Points, in no order, along strands that fork and pass close to each other.
(in the rows, 128 means zero)
Points whose rows are less than 146 apart are linked; no others are.
j914: [153 137 132 101  82 158 128 150 155 136 151 107 144 101 102 101 133  59
 160 128 135 101 118 156 118 126 135 128 137 133 179 139 113  90 127 138
  97]
j612: [ 83 114 109 154 148 137 134  89 157 128 179 127 127 119 119 213 134 120
  66  95 133 116 111 108 101  77 123 123 151  92 166 114 134  77 101  91
 140]
j377: [134  77 150 122 145 122 101 149 172 143  78 118  94 125  97  86  64 141
 122 101  75 169 130 140 153 104  76 118 148 190 105  94 118 153  75 196
 102]
j384: [108 131 111 101 120  94 115  95 107 134 137 137 138 132  86 116 144 188
  70  71 110 155 124 152 146 165 101 107 180 160 102  64 128  74 131 183
  84]
j724: [104 138  79 166 143 138  70 120 125 123 115 127 133  98  73  99  78 102
 142  90 162 146 147 107 207 132 171 130 123 119 107 122 187 176 134 122
 112]
j391: [134 176 107 112 111 153 125 153 149 149 109 135 111 116  96 164 177 119
 183 100 150  94 110 160 119  80 173 150 124 109 152 122 121 140 114 139
 153]
j275: [116 130 154 126 149 112 168 126 160  82 146 154 106 124 131 110  84 119
 125 138 165 193 130  57 128 147 111 116 112 137 149  89 136 180 132  85
  94]
j459: [182 144  90  98 140 118  82 130 107 167  98 137  79 125 105 125 128 163
  81  90 106 128 162 140 125 117 168 129 154  99 125 119 107 129 103 167
  93]
j137: [163 141 104 128  84 123  95 163  67 147 126 154 126 102 134 132 103  77
 147 140 192  68 165 165 112 121 163 131 135 104 116 165 126 141 148 111
 123]
j262: [125 119  94  74  82 157 142 118  90 146 189 103 126 114 113 130 132 119
  73 107 126 105  97 113 100  71 163 128 132  84 196 181 110  72 119 125
 127]
j722: [142 154 114 113 137 130 129 114  94 141 159 135 119 154 123 178 156 104
  98  64 137 109 114  93 120  90 167 123 110  61 143 172 132 151 146 117
 146]
j421: [111 119 117 113 107 117 126 171 114 130 123 108 139 109 157  93 130 120
 163 192 130 126 130 126 148  96 127 112 136 189 149 139  93 120 149 126
 165]
j287: [164 150  91 100 116 119  89  82 105 157 101 115  90 125 102 153 122 169
  98  93 100 152 146 140 151 107 162 130 166 119 140 114 125 106  84 134
 123]
j16: [166 150 148  76  88 149 128 167 150 146 135 118 156 130  82  90 173  83
 177 106 120 103 106 153 150 158 124 116 131 144 164 143 122  95 150 192
  92]
j314: [171 134  88 138 148 137  68 128  93 136 117 137 134 153 132 161 121 140
 145 127 136 132 129  95 176 119 149  85 126 127 145 186 164 184 108 132
 159]
j849: [155 143 117 172 204 174 156 129 138  90 147 135 168 149 117 132 161 127
  92 131 102  89 109 101 135 156 181 130 112 105 152 153 161 174 118 142
 138]
j493: [129 145 112 182 201 164 120 147 151 108 117 151 144 125  90 109 159 120
 103 103 118  88 138 110 146 126 197 150 109  92 131 143 146 181 134 154
 134]
j381: [141 168 136  90  86 118 143 125 105 131 141 161 130 157  70 150 143 157
 143  54 113 119  84 150 124 141 115 136 139 110 111 116 124 138 132 169
 128]
j783: [102 132 152 114  89 133 183 136 160 106 153  99 156 160 162 121 193 102
 187 188  77 112 108 138 110 103 112 125 102 164 171 172 105  79 159 103
 174]
j608: [155 112  84 137 177 123  69  95  90 154 127 134 107 146 160 209 112 174
  86 101 127 137 136  89 161  97 147 100 147 116 130 185 155 151  91 119
 163]
j298: [ 98 124 128  92  91 149 129 102 109  89 226 133 154 112  65 170 125 119
 104  56 146 129  50 107 129 109 121 117 163 112 148 148 146 119 120 133
 131]
j246: [130  75 146  74  91 126 124 148  67 107 189 109 130 142 182 165 161 185
 155 180 121 128  53 159  95 138  78  71 177 200 121 162  78 112 122 114
 159]
j210: [ 99 109 119 102 122 107 100 153 142 153  92 102 118 128 106  73  83 140
 122  98  79 182 149 108 182  92 106 123 115 161 114 117 116 126 134 192
 110]
j156: [173 149 107 129 121 133 136  83 110 113 103 123  98 120 112 136 112 183
 111 146  96 167 147 144 124 158 150 149 150 138 128  80 117 109  75 110
 123]
j854: [179 156 135  71  92 134 133 129 124 162 136 115 148 147 100  92 170 114
 138 103  85 134 132 136 150 175 119 111 119 125 143 150 124  72 154 191
  79]
j75: [ 81 118 209 140 133 119 201 135 156  87 109 150 139 153 179 124 148 142
 165 162 102  98 100 164  54 158  99 161  81 128  56 114 106 146 149 124
 145]
j825: [ 84 107  91 138 125 128 101 104 109 145 167 131 120 108 134 242 110 134
  69  86 162 120 121 116 111  50 138 131 155  88 135 153 128  97 108  80
 165]
j336: [118 106 117 121 134 157 104  91 151 113 159 114 153  95  99 179 117 135
  78 106 115 116  96 143 130 110 116 105 184 133 163 112 141  83  87 121
 131]
j183: [ 88  94 148 162 171 128 152 142 196 116 119 129 150 118 158 117 114  86
 145 177 141 137 146  72 143  97 104 117  97 128 162 129 137 140 136 103
 140]
j401: [138 120 164 120 181  99 155 151 144 157  97 133 119 165 189 122 177 118
 109 153  97 118 154  76  93 102 142 129  78 104 164 163  83 145 157 138
 146]
j228: [149 118 136 109 145 141 138 174  89  93 153 133 120  73 151 121 133 104
 132 191 193  74 137 155  94 169 137 126 159 151 127 103  86 154 141 102
 107]
j147: [151 171 118 123 144 125 114 123 114 138 154 171 111 110  55 170 167 108
 114  73 189 113 121 146  99 173 137 136 150  97 113  73 139 136 144 126
 103]
j795: [146 142  72 167 117 114 101 101  56 143 108 136 140 122 140 154 118 175
  99 176 152 101 164 171 118 188 136 147 173 121  77 103 151 104 110  98
 132]
j602: [104 147 126  98  78 119 128 148 145 155 114  99 121 121 101  91 113 120
 155 106  93 170 132 110 161  79 129 134 103 119 139 133 105  96 154 164
 118]
j66: [106 137 117  88 116  88 164  99 107 165 180 141 112 122 161 176 165 134
  93 143 184 160 139  93 108 125 105 120 145 115 173 105 101  65 126  94
 136]
j965: [199 130 129  75 122 156  70 154  98 124 137 137 132 113 100 151 128 130
 148 100 161 116  97 164 146 153 119  78 181 141 150 148 136 146  99 165
 133]
j943: [141 112  99 122 148 138  67  92 177 179  93  93 110 125 137 125 130 111
 113 123  99 154 184 125 185 119 107 105 133 138 132  94 154  47 102 140
  87]
j551: [ 94 100 139 175 205 130 156 129 171  98 121 139 122 152 164 126 116 152
 108 190 113 164 135  61 119  97 146 115 102 146 170 136 130 164 107  98
 169]
j568: [119 130 172 140 160 112 180 125 161 106 136 166 121 124 151 100 104 132
  86 177 132 170 158 109  76 184 128 149 108 148 101  83 141 114 112 134
  60]
j679: [143 117 114 109 200 125  81 145 148 160 106 124  98 133 157 117 151 110
  91 111 121 123 168  76 174 108 147 101 111 105 146 141 120 128 147 165
 104]
j885: [ 85  73 180 160 153 131 168 143 147  92 126 149 100 103 174 114  74 168
 132 195 135 135 131 130  77 125  89 144 115 145  63 102 108 167 103  95
 142]
j601: [ 87 158 100 162 116 133 162 126 104  98 153 134 131 120 130 173 119 143
 142 132 152 150 113 116 121 104 155 156 123 117 132 120 136 157 131  78
 191]
j555: [172 151 115 111  90 138 111 179  57 113 135 143 129  90 136 106 136  74
 159 146 204  61 131 174 109 160 162 146 146 128 108 138 101 167 160 113
 109]
j852: [111 145 116  86  67 121 146 150  76 113 179 116 140  85 113  89 114  94
 126 138 203 151 115 106 143 144 132 124 150 125 167 122 101 116 166 109
 115]
j871: [193 102 156 132 122 173  84  80 141  98 107 115 127 130 108 152 108 149
 121 106  79  97 100 203 109 170 111 116 164 128 114 131 167 111  67 118
 110]
j815: [ 85 118 134 108 138 125 144 157 130 110 174 125 175 126 123 118 151 139
 105 117 120 119  71  89 151 116 131  86 146 144 161 127 120 129 159 173
 155]
j178: [137 109 109  95  91 148 119 144  96 128 148  95 162 127 124 107 113 120
  80 129 102  96 122 121 130  84 157 105 139 109 170 191 118 104 118 161
 132]
j621: [108 123 124 173 203 136 122 164 164 134  95 150 139 100  89  86 139 136
 101 100 148  97 144 129 128 132 159 167 122 130  94  85 136 179 144 177
 114]
j373: [ 83 147  95 136 122  86 119 115  96 147 123 132 148 142 102 121 147 192
  59  82 113 126 136 131 139 148 135 134 157 122  71  65 125 104 153 182
 120]
j594: [130 154 100 169 132 102 126 106  84 130 111 156 129 143 109 127 131 174
  99 139 154 129 171 165 115 210 136 167 158 111  56  72 160 130 123 115
 104]
j530: [117 188 104 117 112 151 167 132 139 138 150 133 134 101  98 155 194 101
 137 117 160  86  98 146  87  82 186 159 121  92 173 116 103 118 144 126
 149]
j718: [ 91 130  97 184 181 159 103 113 168 110 153 122 165 105 102 146 136  76
  91 117 154  99 152 105 171 133 151 122 140 107 154 113 173 110 132  99
 119]
j595: [138 103  97 133 160 171  76  84 121 125 154 106 164  86  92 186 149 157
  56 104 136 106  96 171 127 123 156 106 219 152 167  93 137  86  80 135
 130]
j850: [119  89 158 106 101 145 110  66 150  99 139 110 161 122 124 121 106 161
 123 113 111 139  91 179 145 182  65  87 177 192 111  80 161  57  98 144
 110]
j809: [153 142 124 173 127 161 121 124 148 134  65 128 116 145 130 118 141 162
 154 141 101  73 151 242  89 186 110 170 152 134  71 100 162 130  94 130
  97]
j837: [138 147 122 109 149 154 135 120 164 140 151 105 146 184 137 156 205 125
 120  96  71 111  99  91 149  94 139  87 115 105 176 173 136  92 140 155
 148]
j668: [167 117 133 178 204 134 133 149 111  94 109 159 133 157 147 107 160 181
 149 187 134 101 138 137 132 203 137 123 118 148  90 142 161 195 121 131
 139]
j318: [136 148 149 105  93 135 173 142 142 133 151 114 164 168 150 134 180 106
 141 128  96 100  97 115 113 107 119 115  94 121 179 187 113  91 158 125
 145]
j320: [172 175 126 132 117 154 105 173 150 139  78 142 114 129  90 122 150 132
 203 109 126  90 116 172 119  99 169 162 117 123 131 153 133 183 115 168
 150]
j543: [114 138 168 125 171  89 182 127 154 114 137 177 110 133 133 110 121 141
 106 138 140 196 131  55 107 159 119 138  94 146 123  74 119 156 140 139
  94]
j791: [146 126  98  60  73 138 146  99  82 144 182  98 107 134 109 152 113 122
  89  85 131 169  97  97 126  65 149 116 129  85 186 192 120 101 118 101
 122]
j710: [161 118 157 123 148 113 112 110 150 140 105 146 126 167 129 116  98 124
 161 134 119 173 133 136 157 198  53 100 125 172 110 108 183 120 100 144
  97]
j241: [104 129 128 139 198 108 108 158 174 165  67 110 115 114 149  77 152  88
 170 127 152 166 150  80 165  95 157 146  67 140 139 102 102 171 178 155
 131]
j353: [141 159 134 112 165 140 130 116 144 135 151 128 123 158 119 177 189 115
 125  76 112 113 112  91 148 109 151 110 103  87 154 142 133 127 140 152
 140]
j331: [ 65 146  95 119  68 130 141 120 152 158 129  90 144 111 106  85 128 135
 119 112  84 141 131 162 146  81 136 155 127 136 138  93 114  46 142 165
 117]
j924: [114  94 113  99  71 120 103 168 105 150 120 112 150 100 143 101  74 111
 118 142 128  82 152 152 120  38 133 118 142 129 133 189 110 104 126 140
 147]
j32: [124 137 126 153 131 129 111 116 154 151  79 137 117 137 100 126 125 150
  99  92 114  89 148 200  97 145  98 160 155 125  83  75 141  97  95 147
  91]
j424: [126 111 147 125  92 164 145 155 139 110 159 101 154  91 127 115 100  54
 148 170 139  86 142 146 114 112 113 131 127 121 146 150 128  82 132  87
 120]
j990: [140 153  95 112 161 120  77 137  88 169 127 108 141 132 162 120 173  90
 115 115 143 111 171  78 180 108 178  87 115 110 146 181 132 111 186 158
 134]
j729: [153 131 119  75 111 133  96  53 114 128 171 108 100 120  72 162 128 113
 104  45 107 170 101  86 161  67 141 101 137 106 156 162 135  84 108 119
 112]
j31: [157 169 115 155  95 157 142 119 158 127  98 112 130 134  91 108 127 109
 179 137  82 142 143 173 139 155 156 173 103 121 131 116 147 103 108 125
 106]
j324: [153  65 159 110 120 123 105 134 116 103 149 143 113 118 149 154  61 156
  97 121 112 119  96 120 101 122  92  95 168 127 124 166 113 155  77 114
 138]
j802: [153 161 109  82 125 112  67 128  94 170 137 118 112 129 115 117 145  82
 132  62 170 131 152  94 183 120 159  97 117  83 120 151 151 113 179 137
  92]
j667: [ 67  92 220 111 124  96 184 151 163 103 131 141 132 152 194 115 147 160
 158 177 105 123  81 143  50 116  80 113 105 173 100 103  81 130 156 127
 155]
j561: [112 155  86 177 119 157 112 107 120 109 134 133 125  97 102 166 112 139
 152 143 152 116 132 152 132 122 162 161 140 112 130 101 163 135  96  84
 160]
j516: [164 157 120 168 153 135 112 128 155 154  71 165  94 156 114 157 142 162
 179 102 119 114 126 153 126 116 137 164 105 109 101 132 138 186  95 127
 155]
j576: [ 84 131 113 161 171 108 104 112 134 150 102 137 102 116 146 133 121  83
  97  86 165 127 163  67 140  65 175 152  73  57 115 155 128 174 169  94
 144]
j980: [154 152  91 146 156 104 105 146 117 145  98 124 126 144 174 118 160 105
 160 152 178 142 154  59 164 109 169 113  82 134 157 171 118 188 171 100
 166]
j122: [ 41 109 145 173 137 116 133 128 162 111 119 119 175 144 121 107 108 123
 112 105  90 125 127  85 163  62 130 143  93 101 108 159 138 160 166 142
 173]
j855: [ 98 162  97  92 136 117 139  96 121 123 153 121  91 114  95 159 157 151
 131  86 144 204 102  70 167 101 151 118 125 129 162  87 114 123 136 109
 144]
j528: [180 111 155 149 124 165 126  81 174 109  95 125 135 165 147 138 130 145
 126  99  49  67  99 204 104 174  95 110 156 130 113 149 156 116  79 140
  93]
j806: [146 121 107 141 136 122 147 144  92 118 137 123 110 118 204 167 117 108
 135 196 178 131 145  96 119 105 128 119 125 139 159 186 108 163 132  40
 169]
j110: [ 94 103 195 155 144 117 186 151 137 102 116 166 109 124 157 118 109 166
 141 174 129 107 127 142  57 154  97 173  90 123  50  93 104 165 122 126
 132]
j552: [ 86 146 158 144 111  97 168 136 166 179  69 106 135 147 153  99 142 100
 197 145 101 177 154 134 129 130  91 172  68 157  94 104 117 123 156 151
 133]
j132: [158 114 130 121 161 139 116 159 137 123 127 150 124  93 121 112 107 104
 100 140 177 108 151 133 106 160 123 118 157 122 138  96 110 145 117 135
  94]
j13: [ 97 101 105 137 100 131 115 128  91 125 171 115 140 110 158 194  79 122
  77 136 153 105 128 120 101  63 135 127 152  95 149 208 141 106 118  72
 156]
j538: [127 138 111 145  95 125 153 136 110 151 122 126 122 139 126 135 122 144
  84 124 103  85 135 170  71  98 149 170 124  77 117 139 103 107 116 130
 132]
j383: [181 150 133  68 106 139 116 152  89 117 144 144 121 148  91 148 152 176
 156  92 128 113  55 161 126 152 122 102 175 146 142 141 108 153 114 184
 141]
j504: [136  64 165 135 151 133 104 155 159 117 109 143 110 111 119 119  54 146
 129 123 106 125 116 142 117 116  81 108 153 152 101 127 128 165  75 139
 129]
j14: [154  99 141 109 101 118 127  53 118  99 117 120 102 119  99 128  65 166
  99 120 101 193 128 133 132 146 101 123 174 162 127  88 137 116  66 114
 110]
j903: [127  99 149 112 122 138 113  62 130  71 135 108 145 112 103 120  88 199
 112 120 103 181  92 152 148 171 106  86 206 208 114  69 151 108  86 148
 121]
j5: [172 131 140 159 168 151 139 130 166 122  71 145  97 132 136 111 152 191
 147 169 104 110 162 216  96 193 129 165 151 156  96  84 153 143  74 133
  85]
j911: [ 65 164  94 133 157 124 144 101 125 102 159 132 116 105 108 171 157 148
  99  92 152 158 105  69 130  92 156 149 121 112 144  83 117 142 143 101
 167]
j697: [111 157 135 160 121  86 161 117 107 141 126 169 134 123 134 135 142 112
 100 154 173 119 167 151  87 203 111 168 112 115  76  55 143 102 156 105
 100]
j896: [148  95 146 170 199 144 151 150 189 124  64 149  98 145 152  86 125 210
 113 154  81  96 142 178  87 139 127 156 132 163  96 101 124 164  75 170
  88]
j326: [112 119  93 124 102 101 115 105  59 123 142 124 133 119 165 178 122 186
 116 171 149 133 141 168 132 171 101 114 192 157  92 101 130  98 105  98
 149]
j213: [100 130 149 129  89 117 182 148 114 112 156 115 156  89 156  91 145  52
 141 185 157  86 153 139  87 121 135 170 105 129 132 149  95  85 188  85
 132]
j346: [146 164  93 164 131 134  78  91 114 142 117 134 117 127  66 111  91  95
 136  98 141 160 168 104 192 170 139 138 109  92  91 113 180 142 132 118
 103]
j541: [114 132 172 158 157  99 154 141 188 158  60 141 138 164 162 103 149 129
 196 154 114 147 135 135 121 129  95 161  56 150  99 113 127 155 147 142
 157]
j889: [101 154 139 131  76  98 170 145 146 173  81 110 143 134 142  99 153 118
 177 132 100 136 151 182 120 136 103 176  97 157  95 103 107  79 155 151
 122]
j712: [118 129  88 185 161 160  90  93 141 111 141 122 157 104 104 183 108 111
 127 130 165 121 131 131 161 139 150 135 147 118 140 119 187 134 103  67
 148]
j829: [149 116 170 136 114 139 138 126 189 147  83 117 129 176 153 109 109 117
 172 118  76 142 128 170 133 160  56 123 104 162 112 122 154  98 103 159
  92]
j592: [139 139  69 115 159 133 103  91  65 152 160 120 126 169 150 210 155 137
  71  82 113 130 116  83 138  92 164 117 127  88 137 179 158 109 133 104
 164]
j133: [139  62 154 100 105 145 115 133 107  87 165 107 146 158 164 160  92 148
 113 164 105 120  78 114 120 105  94  73 160 148 152 191 122 135 101 105
 164]
j639: [112 161 110 100  97 103 134  95  89 146 148 121 131 159 103 105 160 133
 100  65  98 161 141  88 169 141 146 130  95  74 114 142 128  84 190 166
 112]
j577: [ 81 124 133 173 179 128 137 149 186 137  95 127 129 108 129  95 109  96
 148 151 146 152 160  88 166 112 128 140  98 143 132  89 141 150 143 123
 125]
j835: [185 129 122 103 145 125 112 134 117 156 122 136  95 103 105 110 112  98
  71 117 137 136 174 131 109 158 153 137 142  93 149 108 112 115 119 140
  55]
j286: [115 120 155 107 120 118 140 122 148  90 157 139 128 159  85 122 118 113
 146  68 116 171  71  61 166 112  91  90 119 127 152 148 141 177 136 144
 144]
j927: [ 99 110 148 138 118 134 135 181 116 103 118 104 138  95 141  74 104 103
 198 194 145 125 126 151 147 126 123 136 108 179 105 116 112 153 162 115
 150]
j163: [123  77 163 176 178 121 168 157 171 126  77 139 104 143 174  52  80 188
 134 194  75 149 144 143  97 144 116 144  84 174  84 109 116 165 101 164
 100]
j946: [161 119 140 141 141 122 111  95 141 121 122 129 128 138  97 113  86 101
 132 101 121 158 144 105 173 181  81 120 127 125 108 123 177 129 108 135
  97]
j905: [ 86 138 165 130  78 116 187 136 145  98 139 102 152 124 156 103 150  76
 194 196 110 122 137 131 104 116 111 174  77 143 121 158 108 107 179  76
 171]
j160: [110  98 115 142 100 142 140 132  99 106 171 118 133 113 177 199  99 104
 131 170 162 124 134 111 107  77 129 129 138 122 150 196 132 120 122  35
 186]
j544: [138  90 154 100 116 127 138 119 131  64 195 137 136 137  80 168  90 122
 115  64 122 147  52  82 134 122 103  93 147 127 144 156 134 163 116 134
 138]
j366: [129 129 131 177 181 118 128 171 129 144  81 162 125 108 109  88 130 155
 116 151 159  89 157 170  96 156 146 175 130 126  75  96 129 174 124 166
 106]
j960: [129  93 159  99 114 122 140 152 111 113 123 128  79 105 188 143 129 165
 170 216 125 117 137 175  85 137  90 117 151 181  88 100  75 120  95  91
 138]
j116: [108 131 119 148 165 112  94 155 132 155  77 109 138 124 157  70 154  95
 161 124 148 141 158  82 172  90 178 146  76 129 138 160 119 196 188 156
 159]
j622: [122  87 160 178 165  87 155 157 158 159  64 127 121 155 181  68  85 148
 125 182  81 173 177 100 117 125 108 145  75 151 106 139 112 160 132 163
 108]
j355: [ 53 136 142 138  93 114 156 117 153 130 119 123 154 150 107 111 113 123
 137 109  90 148 146 102 148  94 118 156  90 106 114 131 125 125 165 140
 151]
j759: [168 134 138 159 184 169 147 138 124  73 149 132 158 153 147 129 154 139
 117 181 113  78 121 133 114 195 153 112 120 137 137 139 158 148 109 126
 118]
j847: [ 96 156 114 111  64 128 155 122 157 165 124 108 149 116 121 111 161 135
 162 141 110 143 144 177 135 134 102 146 132 160 144  89 121  41 145 143
 106]
j205: [151 163 153 118 121 116 139 128 138 143 135 174 120 145  79 147 153 115
 133  67 137 109 116 135 108 173 105 131 121  94  96 106 135 152 135 160
  95]
j27: [165 148 103  66 118 138  61 167 114 140 123 115 135 101  81 108 139 121
 173  94 181 149 107 133 199 131 127  93 161 157 163 116 136 137 137 179
 117]
j264: [117 122  99 131  88 116  92 174 105 187  86 102 140 102 149  95  79 106
 119 148 113 116 185 150 139  70 151 144 128 130 117 170 109 106 152 154
 131]
j120: [156 174 104 141  98 159 157  68 127  98 121 110 119 132  93 132 133 159
 145 140  80 153 121 182  98 165 158 168 137 119 146  87 140  95  79  93
 123]
j949: [126  72 133  85  70 135 110 133  47  85 188 101 147 152 174 132 127 160
 157 185 108 125  76 138 137 131  90  67 163 175 115 192 123 104 131  98
 185]
j585: [120 132 155 117  95 109 187 143 128 123 114 129  99 116 182 139 145 154
 179 193 112 112 144 173  73 114 107 159 121 159 113 105  68 103 121  96
 153]
j129: [114 120 165 161 148 107 169 110 152 126 138 163 119 134 150 144 109 128
  74 154 135 129 177 127  83 178 101 139 126 112 103 100 134 109 115 108
  88]
j579: [139 170  94  73 112 121 176  98  88 135 178 124  95 115 123 157 167 144
 126 132 172 210 103  97 124 142 139 129 141 130 186  92 105  98 116  91
 132]
j540: [147 108 107 137 192 131  85  99 168 161 104 116 108 123 146 131 131 119
  72 143 101 143 192 104 171 112 128  99 151 117 155 117 145  81  96 132
 101]
j348: [136 135 124 144 113 109 118 114 113 159 128 153 100 135 123 178 107 130
  97 103 143 118 158 142  86 108 120 156 135  68 101 130 129 127 103  93
 129]
j296: [141 150 104 124  92 132 151 139 112 151 107 121 106 120 166 144 146 142
 136 168 106  88 146 175  85  81 133 159 146 132 143 152  90  93 102 107
 156]
j297: [109 192 126 120 111 143 181 131 114 123 178 144 160 106  96 139 204  95
 150 117 170 105  92 140 101 162 156 151 123 114 151  87 117 109 168 123
 127]
j479: [140 108 175 146 170  87 166 158 144 153  73 147 133 153 187  88 122 130
 114 183  97 123 157  98  87 131 122 139  79 121 131 166  88 165 151 151
 128]
j277: [175 137 116 140 119 137  85 140  98 116 132 151 114 145 121 153  87 102
 153  95 167 130 118 103 153 121 136 109 112  94 127 191 167 205 121 107
 149]
j352: [144 171 128  81 109 101 117 124 119 183 128 125 111 152  98 104 177 125
 137  61 102 157 125 125 170 165 128 114 107 101 109 114 119  87 173 205
  84]
j845: [118 121 129  89  83 109 137  91 136 143 139 126 152 140 124 126 132 160
 115  99 127 142 105 172 136 187  66  98 171 177 106  70 139  48 116 173
  83]
j108: [128 125 133 146 110 146 147 113 135  56 158 138 104  97 109 128  53  93
 160 141 186 183 113  84 135 145 126 130 116 126 155 112 150 180 125  40
 122]
j374: [ 97 149 112 103  70 135 159 111  99  97 208 120 142 101  78 130 120  93
 108  79 180 148  84 101 120 121 136 133 128  85 165 140 122 135 151  93
 119]
j335: [104  90 133 186 175 127 142 139 155  96 104 121 116 155 168  94  91 175
 143 216  87 138 136 110 126  88 134 124  94 148 135 163 132 169  98 100
 172]
j214: [140 164  91 116 105 118 114  56  78 144 163 118 121 165  88 142 146 125
  68  64  95 141 143  95 155 153 150 123 120  71 111 148 160  82 149 125
  94]
j891: [147  82 159  71  93 132 102 153  89 124 154 119 102  93 158 158 126 153
 180 193 148 116  94 177 105 131  79  93 182 196 105 115  86 118 102 108
 148]
j429: [ 96 135 116 177 140 100 120 132 140 163  85 130 121 117 148 105 107  85
 113 128 137 120 190  96 124  87 161 173  82  54 107 154 117 150 164 113
 134]
j226: [132 169 115  79 138 119  87 143 108 150 143 128 112 116 100 132 174  99
 166  77 194 141 104 101 187 133 147  93 137 134 154 111 125 146 172 150
 125]
j864: [ 92 117 127  88 151 133 137 144 146 103 181 111 148  95 105 100 146 104
  95 111 162 140  91  64 153 105 138  81 137 144 191 110 108 129 162 163
 108]
j37: [ 91 134  93 134 177 153  96 136 158 117 150 107 147  93 122 118 152  80
 112 112 178 117 131  72 183 109 166  98 124 118 172  95 139 126 171 128
 122]
j779: [132 179 118 139 135 146 151 135 113  96 179 149 161 119  88 159 176  88
 126  98 200 104  96 126 111 187 158 140 133  93 133  97 137 146 164 109
 129]
j402: [132 126 113  99  83  91 141 108  82 159 154 128 112 127 175 184 144 179
 112 149 156 141 124 146 108 129  90 117 177 138 135 124  92  73 103 110
 146]
j458: [ 83 138 116 153 126  91 144 116 137 141  93 147 124 150 136 130 140 185
  80  93  91 104 141 157 113 143 117 145 138 121  68  84 122 117 132 170
 119]
j76: [150 137 127 141  89 109 103 152 104 165 128 161 105 115 116 152 102  68
 116 106 185  87 150 159  90 121 119 144 132  76 109 137 129 132 142 109
 106]
j687: [108 106 134 143 119 169 110 192 103  67 138  93 158  82 120  61  99  89
 183 177 151  90 125 149 151 152 142 131 126 156  94 126 144 178 170 123
 137]
j168: [218  77 159 145 144 199  73  69  97  97 124 121 131 110 109 153 116 152
 100 139 121  87 118 224  95 216 137 119 198 139 104 115 160 122  57 118
 119]
j19: [101 130 108  93  84 109 144 167  94 125 160 110 158  86 135  80 141  84
 162 157 196 132 130 104 157 114 139 123 134 168 165 142  93 118 188 110
 142]
j390: [ 94  78 161 160 126 135 164 139 125  66 132 126 124 150 161 104  71 170
 116 183  68 141 123 115 102 118 114 130 109 127 102 150 112 164 112 108
 158]
j465: [ 77  87 195 108 113  82 179 158 150 123 116 126 165 169 182  85 155 127
 144 165 103 135 109  97  80  95  93 131  92 146 140 154  75 135 186 145
 170]
j430: [136 121 136 118 123 116 113  99 194 177  74 101 110 153 153 101 113 125
 128 124  73 180 164 163 149 140  73 118 121 176 124  87 137  62  97 169
  65]
j6: [165 158 125 166 131 154 119 101 172 139  78 141 112 164 113 153 142 144
 181 115  88 126 138 161 148 149 126 151 111 117 118 127 165 140  86 118
 131]
j186: [141 114 169 173 171 113 137 141 168 148  80 152 115 171 166 131 131 146
 212 165 124 133 128 141 118 147  81 129  89 171  81 126 145 175 126 122
 167]
j578: [ 98 108 150 104 128  86 145 159 126 165 100 119 142 145 174 107 161 131
 119 124 103 120 117  84  97  58 135 137 101 109 157 166  71 139 178 160
 172]
j118: [152 110 173 150 126 174 142 106 201 105  80 109 149 171 131  95 101 118
 154 115  24 113 109 183 128 161  87 123 103 150 109 138 162 124  89 149
  76]
j244: [107 132 138 103 118 118 117 152 107 105 154 130 177 166 125 116 145 119
 159 100 137 139  62  76 166 118 124  87 115 125 158 169 131 180 177 155
 166]
j862: [147 123 101 159 158 114 126 157 102 114 116 121 118 117 197 114 124 115
 157 197 186 128 145  83 134  96 159 118 104 164 163 169 104 196 148  66
 179]
j440: [ 83 118 109 161 113 122  99 163 146 171  92 114 126  94 121  88  68  82
  93 125 124 117 185 127 135  58 157 158 111  94 114 139 128 127 136 121
 104]
j172: [175 140 109 105  96 126  95  52 103 135 159 131 114 149  54 155 123 108
  90  40  94 140 117 117 141 132 142 117 129  73 125 141 155 101 113 121
  92]
j941: [173 121 125 131 103 148 114 136 101  68 163 121 127 108 119 121  62  80
 141 120 179 145 123  94 148 156 144 118 119 107 154 171 157 182 128  75
 108]
j569: [161  97 173 164 188 123 124 148 137 129  94 174 104 171 164 119 135 182
 182 180 136 133 110 139 122 192  80 106 103 174  67 130 141 200 113 130
 147]

A fork is a point with three links, a tip a point with one. Leave the first point through the second and follow the links. Name the first fork or tip that comes.
j226 / j27 => j156
j561 / j712 => j687
j885 / j390 => j595
j854 / j352 => j576
j847 / j889 => j366
j348 / j538 => j602

Follow the links from the first point to the second, and from the first to the third. Name the last point that the two ways share.
j228 / j847 / j122 => j602
j348 / j458 / j297 => j156
j759 / j122 / j960 => j602
j835 / j809 / j297 => j156

A fork is a point with three links. Follow the links from the first point to the second and name the forks in between, in order.
j381 / j137 => j156
j168 / j965 => j829
j122 / j835 => j602
